Points on a hilly landscape, in no order, each with its height.
From any point a ball rolls to the lowest of the 3 points nearest to it. It stops when none of these is lower. Distance is the straight distance between rows; heights are no part of it.
pumum: [136 148 123 151 118  82 123 179  92 168 131 186 111 182 117 160 146  83
 140 130 132  96 135 154 141 105 160 115 114 135 105 113 142 134]  height 333
zoko: [144 107 139 127 104 140 104  62 119 112  96 108 119 124 136  67 154 165
 134  97  76 119 146 115 101 126 110 131  97 126 148 149 160 158]  height 117
Nizo: [ 88 113 169 159 191 119 170 150 132 101 153 134 132 155 121 110 106 144
 140 149 155 101  78 150 156 119  94  84 146 128 189 153 121 132]  height 258
Dela: [163 135 153 167  97 143 106 135 141 110 105  85 190  88 133 121 127 174
 102 105 159 148 118  39 106 164 149 111 131 125  86 136 120 143]  height 80
mup: [100 116 137 153 168 158 199 169 137  75 135  66 134 151  99 103 101 149
 171 128  94 125 123 182 176 122 121 113 169 154 156 150 147 129]  height 319
zin: [118 157 113 118 103  83  75  79  68 129 174 112  91 148 124 162 141 135
 128 156 115 134 133 100 160 109 124 134 120 119 137 169 155 127]  height 74
fal: [117 129  84 151 199 164 157 187 162  94 139 121 132 159 116 112 119 113
 161 161  98 138 105 116  95  76 136  59 159 138 156 112 113 158]  height 285
Lev: [145 111 123 127 134 163 121  74 144 149  65 105  96  79 128  69 115 184
 145 104  65 102 143  86 136 105 156 136  63  93 158 126 124 135]  height 148
vanol: [165 138 183 129 148 100 163 101 160 194 125 159 120 104 156 106 146 128
 153 105  94 133 111  95  97 162 137 159  86 124 142 150 147 166]  height 188
Tuno: [174 119 152 185  97 137 137  77 134  89 121 126 144  92 136  70 119 174
 136 127  87 101 128 100 170 117  96 146  91  96 120  92 107 124]  height 62
rima: [119 121 141 105 170  97 138 125 110 139 103  95  73 139 134 125  66 101
 108 172 172 100  90 110 164  48 104  79 138  99 131 179  81 106]  height 35
zoku: [149 114  87 110 161 156 160 163 125  76 125 127 131 154 120 130 163 167
 118 144  81 118 139 125 168 126  93 114 164 156 154 100 142 131]  height 170
Gokag: [193 138 147 108 151 152 129 159 145 135  94 152 158 134 125  91 156 120
  92 101  91 171 169 133 129 150 125 164  98 137  77 115 150 110]  height 126
medon: [135 123 155 168 110  52 135 150 106 121 149 164 134 172  84  95 141 101
 130 107 129  98 124 174 136 148 140 137 141 145 121  73 110 165]  height 59
nusi: [131 158 127 142  89 139 102  78 179 143 137  69 133  76 145  74 133 210
 110 126 194 170 140 122 161 131 132  94 148 156 140  84 121 120]  height 121
gatu: [ 82 130 115 108 161 131 121 132 104 156 122  86  74 147 121 118 107 103
 136 139 165 102  86 158 210  43 124 160  92 179 138 165 111  86]  height 628
dile: [141 160 122 133  89 169 134 133 160 138 107  73 178  55 114 128 110 136
 120 123 136 169 179  81  94 185 157 139 134 134  74 158 125 114]  height 158
Vab: [148 129  94 157  94 130 101  51 114  95  90 174 126 107 116  97 142 141
 132  93 117 115 144 156 142 146 129 167 126 113 159  41 105 120]  height 152
Geme: [147 141 145 163 112  99 112 164  98 100 168 178 164 184  86 147 157 122
 134 154 134  80 121 142 146 157 123 116 131 119  96 165 161 135]  height 102
silen: [133 140 120 153 103  74 116  75  70  93 162 174 136 150  90  90 160 133
 147 111 117 103 120 157 132 155 117 161 128 143 124  90 138 131]  height 27
Vorer: [156 145 151 176 153  71 134 167 100 154 159 176 153 173 103 154 149  82
 137 161 118  82 123 177 160 110 144 102 166 126  71 103 113 163]  height 364
milag: [ 89 131 115 182 181 132 151 147 111 116 166 136 133 127 136 133 118 104
 113 195 142 135  85 109  92 127 119  60 174 112 167  93  96 150]  height 244
Pafor: [165 120 153 132 154  98 109 181  72 199 121 150 107 157 176 145 111 146
  92 178 104  41 114 133  76 144 154  94  89 144 114 103  73 123]  height 435
dob: [146 133 121 143  62 133 127  90 139 178  86  73 115 106 170  91  97 203
 121  68 116 136 129  86 126  90 118 161 101 120 148  89 147 141]  height 78
bam: [133 116 127 107 134 140  88 134 146  85 122 155 149 185 137 127 136 120
 150 113 157 129 131 172  89 137 116 150 107  94 123 149 175 137]  height 423
rufa: [141 144 124 134  84  73  73 128  82 105 172 141 142 152  91 159 160 128
 126 176 123  95 112 120 140 135  91 123 148 126  96 178 140 132]  height 76
pasi: [132 120 161 135 172  91 124 188  91 201 147 146 104 150 159 148 108  76
 129 125 130  64 149 162 104 110 196 110 126 137  99  80  99 161]  height 400
minu: [ 75 149  94 127 107 151 123 162 113 203 131 143 129 114 124 169 106  80
 113 172  88  54 108 141 114 142 165  80 148 156 126 152 136  93]  height 433
rep: [145 129 131  85 143 122 139  74 128 178  88 109 120  98 140  75 122 131
 166  49  69 125 114  82  77 165 159 136 100 126 141 117 131 134]  height 114
dasi: [166 164 131 131 104  77  99  65 109 167 152 145  69 117 153 119 155 145
 133 174 111 141 131  84 123 108 136 190 123 143 155 165 182 138]  height 178
Vur: [100 139 162 124 178 143 134 140 126 132 130 105  87 142 139 101  76 119
 133 216 188  84  86 104 158  69  96  88 143  98 118 200  85 101]  height 64
pasop: [ 96 122  99  92 156 104 137  97 158  97 137 113  99 132  89 119 170  89
 173 167 159 133 133 113 132 141 140 154 134 193  85 164  91 141]  height 627
todo: [ 81 102 108 181 154 109 157 133 130  96 159 161 114 124 120 122 132 139
 127 215 152  93  91 161 155  97 112  50 167 113 197 116 134 141]  height 314
Liru: [ 65 101 100 132 137 106 157 132 122 115 147 148 123 125 121 118 135 111
 105 174 136  77 116 160 139 122 111  95 148 119 203 156 158 121]  height 500
Ramif: [142 143 118 104 129 176 138 166 151 119 100 145 143 134 107 129 113 169
 147 100  97 155 158 140 152 177 118 214 139 133 101 128 151 105]  height 191
zivak: [ 80 113  88 131 120  76 143 185 111 185 114 177  97 133 137 162 114 110
  84 158 165  86  87 154 139 125 160 104 124 114 155 105 166 115]  height 503
nom: [ 55 182 119 115 105 149 108  67 107 143 191 145 144 168 153 181  87  72
  97 143 165  95 128 117 124 116 146  83 156 126 113 138 118 150]  height 91
gemep: [162 120 165 108 113  98 114  67 112 155 128 139 116 110 118  90 135 123
 118  87  83 144 107 119  78 177 144 163  95 118 180 130 154 140]  height 162
Pib: [ 83 131 101  95 156 122 139 136 118 121 163 143 114 144 109 120 136 146
 133 158 132 107 108 158 163 130 113 100 158 126 195  94 135 127]  height 388
Sidid: [140  98  90 176 178 177 200 182 139 103 114 103 145 147 127 145 145 125
 138 135 119 158 114 133 139  81 131  96 154 115 140 101 105 111]  height 310
bez: [163 140 150 133 120 113 131 135 128 118 120 157  92  92  89 139 134  49
 142 101  96  99 151 160  96  55 109 111 180  89 130  96  79 183]  height 107
zafur: [ 49 168 131 108 148 139  96  90 146 145 200 131 127 145 125 166 119 103
 132 153 157 108 153  85 133 133 139 107 186 155 134 173  82 149]  height 65
bom: [161 110 150 132  80 136 116  87 132  66 116 182 139  68 110 135 125  62
 109 100 122 161 128 141 123 100  83 142 135 121 149  94  45 136]  height 207
zeka: [102 136 161  89 117 191 130 103 181 115 138  81 132 109 137 158 105 135
 156  92 142 177 130 112  97 141 125 163 147  96 102 136 124 145]  height 268
Fezar: [131 195 141 151 105 102 109 193 108 173 129 176 157 196  95 170 104  96
 132 185 115  84 137 173 151 132 164 109 163 128  90 143 134 128]  height 381
pipug: [111 139 113 109 159 147  82 155 152 116 146 178 111 157 121 143 145 154
 164 120 125 131 156 157 116 148 122 151 139 108 159 134 200 137]  height 530
tilam: [190 129 189 182 128 163 126 160 130 109  84 133 185 144 128  93 162 159
 138  98 128 159 143  89 143 173 130 161 110 133  65 111 130 127]  height 82
tup: [ 97 126 145  86 134 164 138 140 133 133 143  82 133  90 115 149 106 109
 143 107  92 178 127 150 105 173 131 184 148 144 132 144 151 105]  height 347
ruta: [150 121 155 162 147 150 129 149 141 115  80 127 186 133 173  61 115  91
 130  28 115 160 154  89 139 138 140 156  88 105  95  86 134 140]  height 163
nup: [161 151 189 133 147 170  89 129 152  89 113 181 143 139 112 105 140 126
 159 139 101 159 173 122 125 104  86 164 130 102 119 126 128 148]  height 212
supa: [197 104 142  98 124  74 143  71 119 194 121 123 105 121 160 104 180 174
 136 113 127 153  83 131 129 165 151 174  98 166 133 155 148 145]  height 193
biz: [136 159 104 155 100 158 115 123 191 141 109  65 161  84 141  72 126 229
  98 128 166 153 131  66 173 161 139 120 167 144 145 128  97 124]  height 122
mafe: [146 110 159 174 136 155  97  89 140  59 139 133 160 150 131  99 136 167
 166 127  95 125 143 107 119 121  86 131 115 110 131 121 153 158]  height 164
vomum: [124 135  92  84 156 145 112 162 114  86 170 144 102 146 112 139 156 167
  93 147 111 129 140 129 149 129 135  96 173 104 169  96 133 117]  height 284
Derub: [144 110 141 147 106 132 117  53 151  90 102 197 145  98 151 110 160 155
 115 100 102 121 152 130 154 120 110 155  87 126 163  77  77 112]  height 165
Zukeb: [ 84 168 109 102 110 147 113 135 129 203 147 147 139 141 129 151  58 104
 122 153  97  58 120 131 141 156 160 100 172 131 120 152 134 111]  height 316
Meve: [135 103 136 100 118 161 133  73 155 106 134  74 119 144 139 155 140 149
 157 108 178 157 119  79 115 132 110 129 140 100  85 101 146 162]  height 302
sas: [140 124  99 165  94 124 115  72 118  68 130 188 138 141  93 100 154 109
 105 118  96 126 143 146 121  92  97 123 154 146 146  90  97 140]  height 100
pep: [108 146 128 145 131  96  93 160 117 108 138 213 145 189 106 112 121 106
 156 124 154 125 145 172 100 121 120 115 136 121 116 137 184 139]  height 548
vif: [142 145 139 147 153 107 138 194 105 213 137 164 125 176 145 190 107 100
 135 174  99  99 125 149 133 110 171 113 120 134  82 115  82 120]  height 372
pabi: [184 123  99  77 155 134 128 165 122 101 113 146 130 156 114 127 177 155
  90 109  90 146 149 141 162 105 140 113 133 117 156 118 144 100]  height 266
mokad: [175 163 164 106 109 123 120 151 115 106 128 180 103  97  87 138 123  78
 134 111  81 150 187 135 105  80 125 133 149 105 150 115 122 129]  height 37
kaba: [174 156  96  96 136 114 102 189  93 133 123 151  64 129 121 160 111 146
 102 120 103 128 140 151 109 113 147 129 147 104 174  70 114 115]  height 39
dukam: [117 134 128  89 145 147 182 127 103 114 174  52 133 109  97 162  86 138
 111  93  99 128 131 171 145 124  88 146 128 175 138 153 155 109]  height 350
zabor: [120 149 150 121 101 139 117  62 157 121 111  75 152 104 133 120 100 165
 116 120 175 186 121  95 115 151 118 148 134 130 108 122 129 163]  height 89
sidez: [171 102 103 114  79 114 110 104 120  56  90 144 121 116 114 150 107  80
 125  85 134 123 148 158 134 103  99 127 164 102 112  80  48 131]  height 208
dufiz: [ 86 102 130  89 152 113 145 107 156 115 132 147 109 165 122 172 160  86
 150 116 169 153 127 108 101 153 139 138 116 113  95 212 147 124]  height 663
leve: [107 164 153 134 111 158 109 108 132 140 184  84 136  93 152 101 119 127
 121 131 178 217 110 175 127 127 130 162  84 175 123 132 149  68]  height 380
Sanal: [ 82  97  81 134 121  98 149 158 132 116 127 173 132 127 163 146 104 127
 104 185 155  82 111 176 153 121 121  64 135 103 163 117 151  91]  height 650
Dek: [112 144 129  89 122  79 102 122 107 113 156 136 134 167 102 151 154 105
 120 158 177 123 138  97 109 135 120 123 154 134 106 209 139 149]  height 137
lukip: [105  87  56 135  93  94 142 144 124 177 126 168 122 129 108 138 122 117
 120 193 133  84 108 148 155 113 167  73 142 142 151 129 152  86]  height 648
nuri: [123  91 139 102 141 128 148 103 142  86 147 126 132 154 127 163 142 114
 154 123 175 157 127 102  96 126 140 146 114 120  81 161 139 153]  height 553
pab: [165 105 111 121 121 161 143 171 116 111  71 141 170 121 124  97 140 136
 114  90 117 156 159 134 127 161 127 188 118 113  62 117 174 117]  height 147
povog: [107  95 113 142 140 139 208 154 148  71 125  92 154 103 124 149 140 153
  66 116 144 148 162 165 144 110 108  73 126  93 110 105 115 136]  height 173
kir: [168 165 151  94 156 168 114 189 142 140  94 167 137 148 127 107 157 121
 118 109 101 144 156 147 174 131 110 218 124  97 105 137 154 113]  height 176
desid: [158  72  82 108 139 136 180 163 138  66 124 137 137 144 104 148 174 133
  82 157 134 138 137 144 134 102 101  73 129 107 122 103 114  99]  height 132
mubif: [ 99 153 113 100 137 151 132 142 112 118 103  84  72 166 120 119  51 118
 111 135 194  97 102 118 202  44 102  96 135 119 119 166  80 112]  height 60
Mozi: [ 67 128 108 108 137 116 105 161 133 124 110 190 101 134 135 151 149 150
 135 146 139  97 104 176 122 132 120 113 123 113 160 155 196 117]  height 683
Vure: [ 92 133  99 113 104 110 125 192 142 155 136 167 126 132  72 176 139 107
 125 165 104  87 133 109 122 136 161 105 147 140 150 217 114  91]  height 506
siveb: [ 71 155 133 122 100 104  91  52 105 127 201 117 123 178 146 160 105 129
 129 145 134 106 132  97 153 103 140 109 167 119 102 143 132 143]  height 66
Dopa: [113 143 108 113 112 140 167 140 111 104 139  54 145 110  95 128 112 165
 122 110  77 112 115 179 130 121 104 136 145 153 132 148 144 104]  height 68
vuza: [ 70 160 143 100 142 118 117 133 149 158 163 139 124 121 111 161 126  50
 148 160 110  93 128  95 115 129 161 118 158 181 142 208 117  88]  height 434
Luki: [ 87  94 137 110 151 116 190 151 121 132 153  83  88 127 119 144 104 103
 126 156 139 130  95 157 162  90  89 121 118 144 152 181 130  74]  height 369
Bur: [192 133 182 183 160 160 132 151 136 117 126 163 197 164 145 106 162 124
 128  84 114 154 155 117 145 133 118 161 106 124  96 141 114 133]  height 94
Feti: [111 105 153 161 159 106 133 107  89 122 128 128 121 143 118 100 113 108
 146 232 139  86  73 139 149  94  84  64 137 107 146 181 139 112]  height 149
Ser: [148 116 129 136  83 141 180  85 146 222  81  83 116  90 162  79 106 162
 151  41  81 136 170  85 100 105 155 147 105 112 147 120 134 145]  height 83
Nub: [ 98 160 143  76 142 173 118 119 166 108 153  95 126 143 136 176 110 136
 161 125 112 158 155 141  92 171 118 169 151  99 130 138 155 136]  height 429
Tam: [112 141 135 122 118 177 121 133 164 145 159  58 149  64 147 116 145 131
 116 130 115 170 141 100  90 173 136 176 124 180 119 117 138 106]  height 61
Bufi: [170  84 101  97 111 142 141 169 136 131  81 108 149 142 138 125 162 150
  89 103 121 158 157 140 125 136 112 136 116  95  78  87 155  91]  height 155
nur: [160 136 161 180 120 128  89  93 136  66 125 174 125 124 112 119 158 122
 109 138 102 147 166 123 141 109  92 139 101 130 152  86  82 151]  height 138
kep: [ 87 106  99 113 140 133 158 162 155 140 137 125  70 141 129 148 164  75
 163 159 152 131 106 127 119  80 133 168  98 152 111 182  88  87]  height 616
sare: [124  78  90 125 127 114 127 150  82 140 160 132 107 147 145 172 109 121
  60 188 138  83 108 166 122 129 130  62 105 115 118  56  89 129]  height 461
Los: [143 151 116 134  56 129  91  97 175 168  92  61 126 101 173  71 105 219
 118 118 182 142 139 121 155 124 144 127 138 131 178  98 127 116]  height 123
Rozo: [ 93 109 118  66 153  98 109 133 115  86 128 164 144 160 105 184 149  91
 145 161 163 103 147 109 105 142 151 134 138 143 130 195 141 119]  height 383
Rora: [100 169 166 166 110 160 134  98 155 137 134  95 126  87 134 108 153 100
 173 147 177 203 108 143  92 136 151 139 120 140 119 116 135  92]  height 276
dumus: [ 81 103 129  77 159 141 122 148 176 128 161 140 102 136 133 168 141 110
 163 114 145 115 117 148  98 135 129 145 128 112 147 174 164 101]  height 878
loboz: [156 113  87 143  94 104 102  50 100  89  48 185 126  75 130 115 144 137
  97 120 104 148 171 125 143 158 144 156 101 134 155  54  90 102]  height 190
duvom: [110 137  99 160  96  91 124 100  94  94 133 153 101 169 102 105 148  93
 130  86 133 106 152 172 123  99 132 147 156 150 141  73  91 146]  height 63
suram: [165 125 143 102 141  73 123  66  91 157 148 147 114  96 142 101 157 135
 134 133  91 131 110 129  98 161 142 147  96 123 168 152 162 139]  height 167
Tisuz: [185 126 188 198 123 141 129 123 129  71 106 124 213  98 118  69 113 161
 147  99 105 127 101  94 154 157  93 158 111 112  84 107 122 168]  height 75
Nas: [119 121 123 171 110 161 107 193 160 144  87 144 163 140 168  95 120 105
 108  53 115 161 152  95 146 152 127 161  93  86  59  85 195 144]  height 160
Diget: [131  98  71 119 111 148 193 154 151  87 120  95 139 131  97 142 150 165
 117 137 126 138 144 145 170 124  75 117 129 134 120 111 159  98]  height 67
kem: [132 162 111 133 136 100 113 177  89 182 131 167  98 167 143 151 115  74
 136  98 161 115 139 162  97  97 167 123 150 136 140 116 147 136]  height 263
Zuva: [ 66  80 127 105 150 124 180 138 134 148 131 127 121 116 125 128 124  83
 143 173 139 102 105 136 155 104 109 109 106 148 170 183 150  90]  height 608
kar: [ 73 105 107 157 143 112 118 111 103 105 183 162 145 121 114 167  73 117
  98 169 171 109 103 121  95 129 107  48 152  94 133  78  83 148]  height 275
bemaz: [108 114 152 109 116 154 133  84 184 132 148  97 127 117 151 165 104 112
 167 101 178 181 154  99 116 157 139 150 134 104  90 118 108 144]  height 489
tigu: [168 141 150 138 139 144 137  92 173 172  74 139 179 102 119 114 135 153
 164  49  67 114 145  82 122 166 151 111 107 128 190 139  95 172]  height 172
tofo: [141 109 144 169 150  78 124 185 101 137 140 152  91 154 120 141 120  53
 144  53 125  71 147 156  80  88 151 105 140 125  97 106  84 151]  height 422
bep: [154  78 107 101 101 122 116  66 122 122 107  84 112 158 155 108 152 172
 138  85 161 155 105 103 135 126 113 150 100 128 117 129 141 162]  height 143
vovat: [112 159  80 117 127 123  96 147  68 117 152 109  78 138 130 183  98 186
  90 162 134 110 107 152 122 117 135  90 142 102 170  57  97 158]  height 427
puz: [106 129 118 154 110 148 182  82 185 136 114  89 124  94 121 134 146 111
 176 154 195 197 133 150  82 141 145 158 100 150 105 123 135 141]  height 437
lisun: [109 126 145 113 153 145 178 145  92  97 158  63 148 146 105 111 101 154
 139 114 116 120 102 185 170 106 104 124 163 140 161 172 147 146]  height 305
lomos: [147 147  94  77 149 170 134 171 153 109 149 155 105 143 125 160 131 178
 124 138  95 143 148 164 160 152 115 146 154 130 182 116 155 113]  height 401
sis: [124 130 128 115 160  85 115 182  96 177 120 124  67 129 125 145  98  91
 121  73 122  90 128 179  84  88 167 103 156  82 137  69 129 141]  height 206
Soti: [197 131 148 161  91 126 146  81 132 138  91  71 134  87 150 106  94 198
 124 106  93 130 127  68 140 126 137 158  93 105 108 117 137 137]  height 72
pas: [156  90 132 102 131  87  89  67  98  80 132 111 138 185 129  75 157 146
 159  97 114 139 122  98 111 143 109 131  81 135 127 147 158 131]  height 199
Mimuf: [113  99  97 114  96  99 170 176 148  87 100 118 163  82 162 103 148 175
  92 115 148 128 162 160 140 176 124 139 115 116 100 125 189  85]  height 161
teko: [152  93 155 127 168  97 115 187  63 187 115 120  94 147 151 118 109 117
 121 117 103  24 120 168  96 150 147  91 107 126 111  84  92 136]  height 446
nirok: [137 129 152 138 114 161  78 119 174  89 114 138 118 172 137 123 126 151
 168  93 144 157 156 119 110 117  88 144 129  88 114 162 149 156]  height 250
bove: [101 125 113 115 120 113 114 169  83 191 129 151  79 145 130 156 111 128
  92 130 144  95 113 159 117 116 162  89 135  92 152  51 113 138]  height 303
laz: [136 104  87 100 124 159 162 168 135 139  91 115 150 138 110 133 146 152
  99 124 115 155 154 152 155 187 125 189 114 120 115 111 165  91]  height 166
rilez: [100 155 143 131  92 148 158 129 162 138 122  96 114  60 151 150 135 105
 184 159 181 180 140 169 106 104 137 167  82 165  98 130 127 101]  height 55
gup: [ 63  94 128  83 135 122 162 140 132 139 131 153  86 115 105 161 157  76
 126 164 120 104 140 102 121  93 125 136  95 148 148 205 135  84]  height 28
dup: [125 171 150 146  92 170 118 111 183 136 141  75 144  79 131  91 144 145
 125 133 151 188 153  85  88 184 160  95 145 175 134 109  93 128]  height 53
purep: [152 102 125 140  96 154 123  54 118 119 109  47 125 131 149  92 112 191
 157  95 100 137 137  87 108 118 115 126 119  88 118 116 157 167]  height 85
nesel: [146 120 149 139 108 140  87  64 121 104  81 185 164  60 189 146 132 161
  79  86 139 165 138 139 127 138 144 150 104 116 170  57  67  86]  height 184
Kad: [101  99  90 166 142  96 155 124  88 137 153 169 124 127 140 159  94 140
  88 226 157  71  97 134 125 112 126  37 137 128 122  76  87 113]  height 359
naguv: [152 168 118 143 138 110 104 174 122 170 126 176  79 176 124 132 120  61
 126  84 134 124 145 160  67  97 155 122 126 105 141  83 144 145]  height 286
nedar: [174 130 142 126 160 154 140  75 177 166  97 124 137 112 139  80 141 113
 148  46  90 121 126  85  93 144 156 127  89 147 159 122 100 178]  height 145
navu: [139 107 120 106 148  77 113  84  88 112 129 101 128 163 160 110 169 146
 135 134 150 120 118  97 126 156 108 140  92 171 126 172 140 165]  height 279
zili: [142 112 108 117 154  78  99 174  92 181 134 134  74 153 163 148  78 102
 108  98 141  84 120 155  95 109 164 109 117  89 124  95 116 117]  height 58
Lir: [168 108 123 151 133 174 131  68 168 142  42 186 134  69 149  98 125 161
 146  47  87  94 157 131 149 171 151 130  82 104 176 111 110 102]  height 202
gan: [155 178 138 147 158 146  89 165 128 132 115 178 118 141 131 148 132 106
 108 112  98 160 170 139 116 103 127 127 154 118 139  87 117 122]  height 174
mol: [ 99 150 115 128 115 131 122 178 129 164 121 177 157 152  98 183  99  95
 137 163 125 107 132 126 140 133 149  90 165 126 110 164 143 111]  height 366
magof: [114 137 107 138 180 142 126 165 121 107 185 101 110 153 121 138 144 131
 149 161 123 114  78 121 114 138 121  65 162 131 187  82  94 172]  height 261
Paz: [ 88 113  78 163 151  87 141 154 121 149 163 172 115 135 136 145 112 112
  68 193 161 107  94 138 150 142 123  52 137  95 166  55 119 140]  height 454
neka: [ 89 171 105 143 107  95  81  74 104 133 200 107  88 155 169 168 128 132
  91 174 141  99 148  83 152  99 143 142 135 134 108 149 151 127]  height 71
Fiv: [172 146 170 128 130 168 104 147 162 123 110 130 136 101 125 111 115 149
 153 109 107 137 124 120 134 153 106 178 117  87  79 152 147 122]  height 217
fak: [172 133 157 188  66 120 130  79 144 116 115  88 198  84 151  96 113 212
 130 120 103 123 116  58 141 157 121 135 119 113  77 130 116 161]  height 77
Geli: [125  97 106  83 165  95 135 110 145  95 133 132 127 143 135 163 179 137
 130 166 150 130 112  89 148 129 114 132 129 150 105 178 133 140]  height 382
fif: [ 67 123 115 102 147 131 108 121 106 172 172  75  91 133 157 104 106  70
 125 157 126  83  92 151 169  83 146 144 126 189 172 166 113  64]  height 603
Zev: [118 136 123  86 130 180 125 157 148 129 142 102 146  98  81 123 131 174
 149  96  89 142 172 152 140 177 106 193 154 140 113 139 163 114]  height 243
zapon: [ 82 127 104  99 167 109 136 130 139 137 158 128  96 137 108 158 150  68
 162 167 123 138 160  80 129 143 151 140 153 171 109 197  88 131]  height 562
Fipo: [211 159 179 134 150 138 122 173 125 117 127 168 161 124 137 117 173 100
  79 100  97 147 173 150  98 105 134 142 113 123 140 125 117 126]  height 153
tolo: [128 118 145 105 137 165  89  97 142  95 123  84 132 165 141 143 122 152
 175 102 128 155 110 129  93 147 102 147 126  90 107 133 165 182]  height 363
Mir: [143 128 117 110 124 103 120 176 107 150 129 192 142 158 102 173 134  94
 141 142 156  88  98 143 120 142 160 104 160 119 106 191 177 119]  height 251
defeb: [167 167 138 149  59 130 115  96 139 138  91  69 134  83 164 100 131 205
  92 106 160 172 149  68 143 115 138 111 125 143 111  88 114 151]  height 124
buni: [114 137 153 110 163 131 164 138  99 126 118  68  84 112 120 162  83 109
 104 165 171 146 108 110 197  52 105 135 112 138 135 169  95 117]  height 79
Kegon: [146 124 105 120 115 155 112  49 126 103  75 168 119  75 106  87 146 172
 146  91  51  81 162 123 100 168 146 146  91 132 196 114 136 128]  height 169
Rem: [115 137 154 112 140 142 180 159 104 119 151  74 104 140 120 136  63  96
 107 160 167 142  95 138 186  76 103 139 102 127 121 158 101 118]  height 113
peri: [161  97 190 164 151 145 138 118 160 106 119 153 216  92 154  96 181 139
 107 110 104 145 129 130 137 136 109 149 108 137 115  78  85 150]  height 112
zivif: [ 77  97 107 108 142 103 140 151 117 172 141  82  99 129 135 126 104  78
 126 160 131  72 136 127 167  66 114 100 124 156 166 173 111  87]  height 543
Bano: [123 127 122 137  86 124 138  52 185 138 120  60  98 104 153 117 132 165
 134 124 220 189 122 142 134 148 150 115 124 134 114  99 142 173]  height 108
pavo: [ 57 189 115 102 104 116 123 139 115 166 171 144 141 155 102 176  88  91
 122 141  94  76 119 110 128 147 153  95 188 138 114 196 123 128]  height 248
lamed: [157 146 148 159  92 148  94  79 125 101  82  69 178  95 121 118 104 179
 143 110 148 144 123  44 125 159 125 134 145 130  68 128 120 158]  height 81
Numo: [ 95 146 156 123  98 157 125 110 157 125 150  69 137  54 144 131 125 100
 137 124 152 196 119 127  75 162 139 169 131 145 119 117 119 113]  height 157
naze: [144 157 149 140 109 138 154  90 211 191 102 124 151 142 142  69 133 129
 148  39  93 119 117 113 120 149 176 132 119 145 143 131 127 191]  height 168
badez: [131  89 136 135  74 148 140 169 145 125  72 108 172  82 119 126 134 141
 105  87 129 142 155 100 115 200 133 162 129 128  63 146 174  88]  height 154
Sizu: [ 98 102 147 111 136 128 165 138 148 133 158  96 106 116 148 151 129  84
 148 130 171 175 114 148  92 115 114 192  97 143 144 166 133 104]  height 852
Nipop: [107 104 122  93 134 156 150 128  77 125 167  50 133 110 121 140  96 116
 142 116 137 181  89 166 146 107 106 145 110 192 165 131 108  91]  height 550
Kole: [188 115 122 131 124 161 135 173 155 131  84 147 183 134 156  99 134 104
 109  46  98 183 158 116 137 140 112 153  86 119  80  67 151 118]  height 150
faduz: [129 124 109 105 102 169 145 163 142 112 113  79 164  75  77 126 144 140
 134 125  91 162 165 128 112 180 142 157 126 171 102 171 154  92]  height 171
bul: [134 125 133 165 118  85  87 106  76 110 168 157 167 160  88 100 138 134
 139  98 135 130 130 160 108 135 125 134 108 142 107 129 145 155]  height 73
bof: [133 123 128 178 110 134  84 142 135 105 139 172 128 170 131 113 169  92
 154 105 158 145 155 154 100  80 127 136 134 121 128 120 134 149]  height 593
Dosi: [101 150 164 200 203 140 150 158 105 143 150 162 120 134 143  95 114 100
 123 206 144 133  60 129 116 149 125  42 164 131 152 123 112 126]  height 229
Dib: [168 157 152 114 146  97 106 198  77 210 129 155 114 178 145 149 128 116
  93 180 106  80 116 138 111 126 192  94 124 123  76 112  94 132]  height 398
ronov: [161  93 103 147  77 140 130  80 128 156  94  72 118 139 156 105 135 197
 140  81 156 166 111 126 142 122 134 131 106 145 112  88 155 141]  height 88
sazo: [ 72 171 114  95 131  93 100 110 118 126 160 143 131 141 109 193 125 112
 121 179 123 112 129  77 130 139 140 111 157 127 110 199 123 160]  height 159
Puli: [154 112 129 111  92 137  82  68 114  68 106 181 149  83 138 155 117 118
  90  78  98 150 121 135 129  99 113 145 131 123 139  98  69 122]  height 187
libut: [178  85  87  96 108 145 172 171 151 111 109 125 131 130 114 133 161 160
  88 111 134 142 170 155 155 132  87 120 114 129 132 104 134 102]  height 119
lel: [102 143 149 121 103 193 126 138 144 139 137  93 160  84 105 152 109 158
 137 114 100 177 156  88 100 154 133 167 148 126  92 146 129 154]  height 177
teda: [ 97 140 130 135 188 142 162 155 120  90 138 117 122 148 111 119 119 127
 139 157 107 119  96 168 156 138  76 103 182 161 159 134 144 124]  height 338
pes: [167 111 119 113 106  55  72  80  84 117 144 159 142 134 112 148 128 148
 130 143 112 122 105  98 145 162  96 153 121 120 126 175 148 158]  height 50
soz: [ 97 145 197 164 208 117 163 139 131 121 119 153 115 143 162  92 130 102
 157 187 141  96  44 118 131 118  93  95 148 105 143 155 139 118]  height 211
Roz: [145  84 109 136 127 115 152  81 157 109 115 123 119 130 127 151 176 143
 179 112 196 175  93 118 119 162 138 155 124 151  62 126 101 152]  height 710
refof: [125 111 109 145  84 136 137 183 184 156  95  76 177  43 114 124 134 135
 118 127 146 158 151  56  82 171 164 135 123 154  90 168 127  99]  height 156
vode: [106 105 132 191 154 121 145 126 102 112 127 149 122 129 156 104  90 102
 109 232 170  96  78 135 167 112 112  51 121 118 155 127 128 109]  height 224
mida: [ 86 140 134 116 117 134 152 157 128 143 136 108  73  89 134 161  94  83
 148 149 140 182  97 143 162  74 100 193  90 141 115 145 106  81]  height 740
lidop: [152 114 117 124 139  74 102  46  70 118 147 154 151 137 128  79 147 137
 142 122 108 132 115 141  94 147 112 131  73 143 145 161 174 154]  height 136
dedud: [205 164 138  71 147 119 102 201 114 136 110 159 104 124 116 148 151 155
  76 127  83 149 139 144 118 104 136 146 132 127 169 104 128 104]  height 195

For each start below, name the point where the ball stops.
fal => rima
Fipo => Tuno
Paz => rima
nesel => silen
loboz => silen
magof => rima
dufiz => pes
Zev => Gokag
todo => rima

Call two points neighbours if one is among the 3 nearest of the other. Go from one point of each pair to the other, from neighbour to neighbour, staying as low as possible. Name the highest point that can't be avoided.
Gokag and dup => dile
Gokag and Diget => Bufi
silen and kaba => gan
mokad and rima => Sidid
nusi and mokad => Fipo
siveb and pes => zin
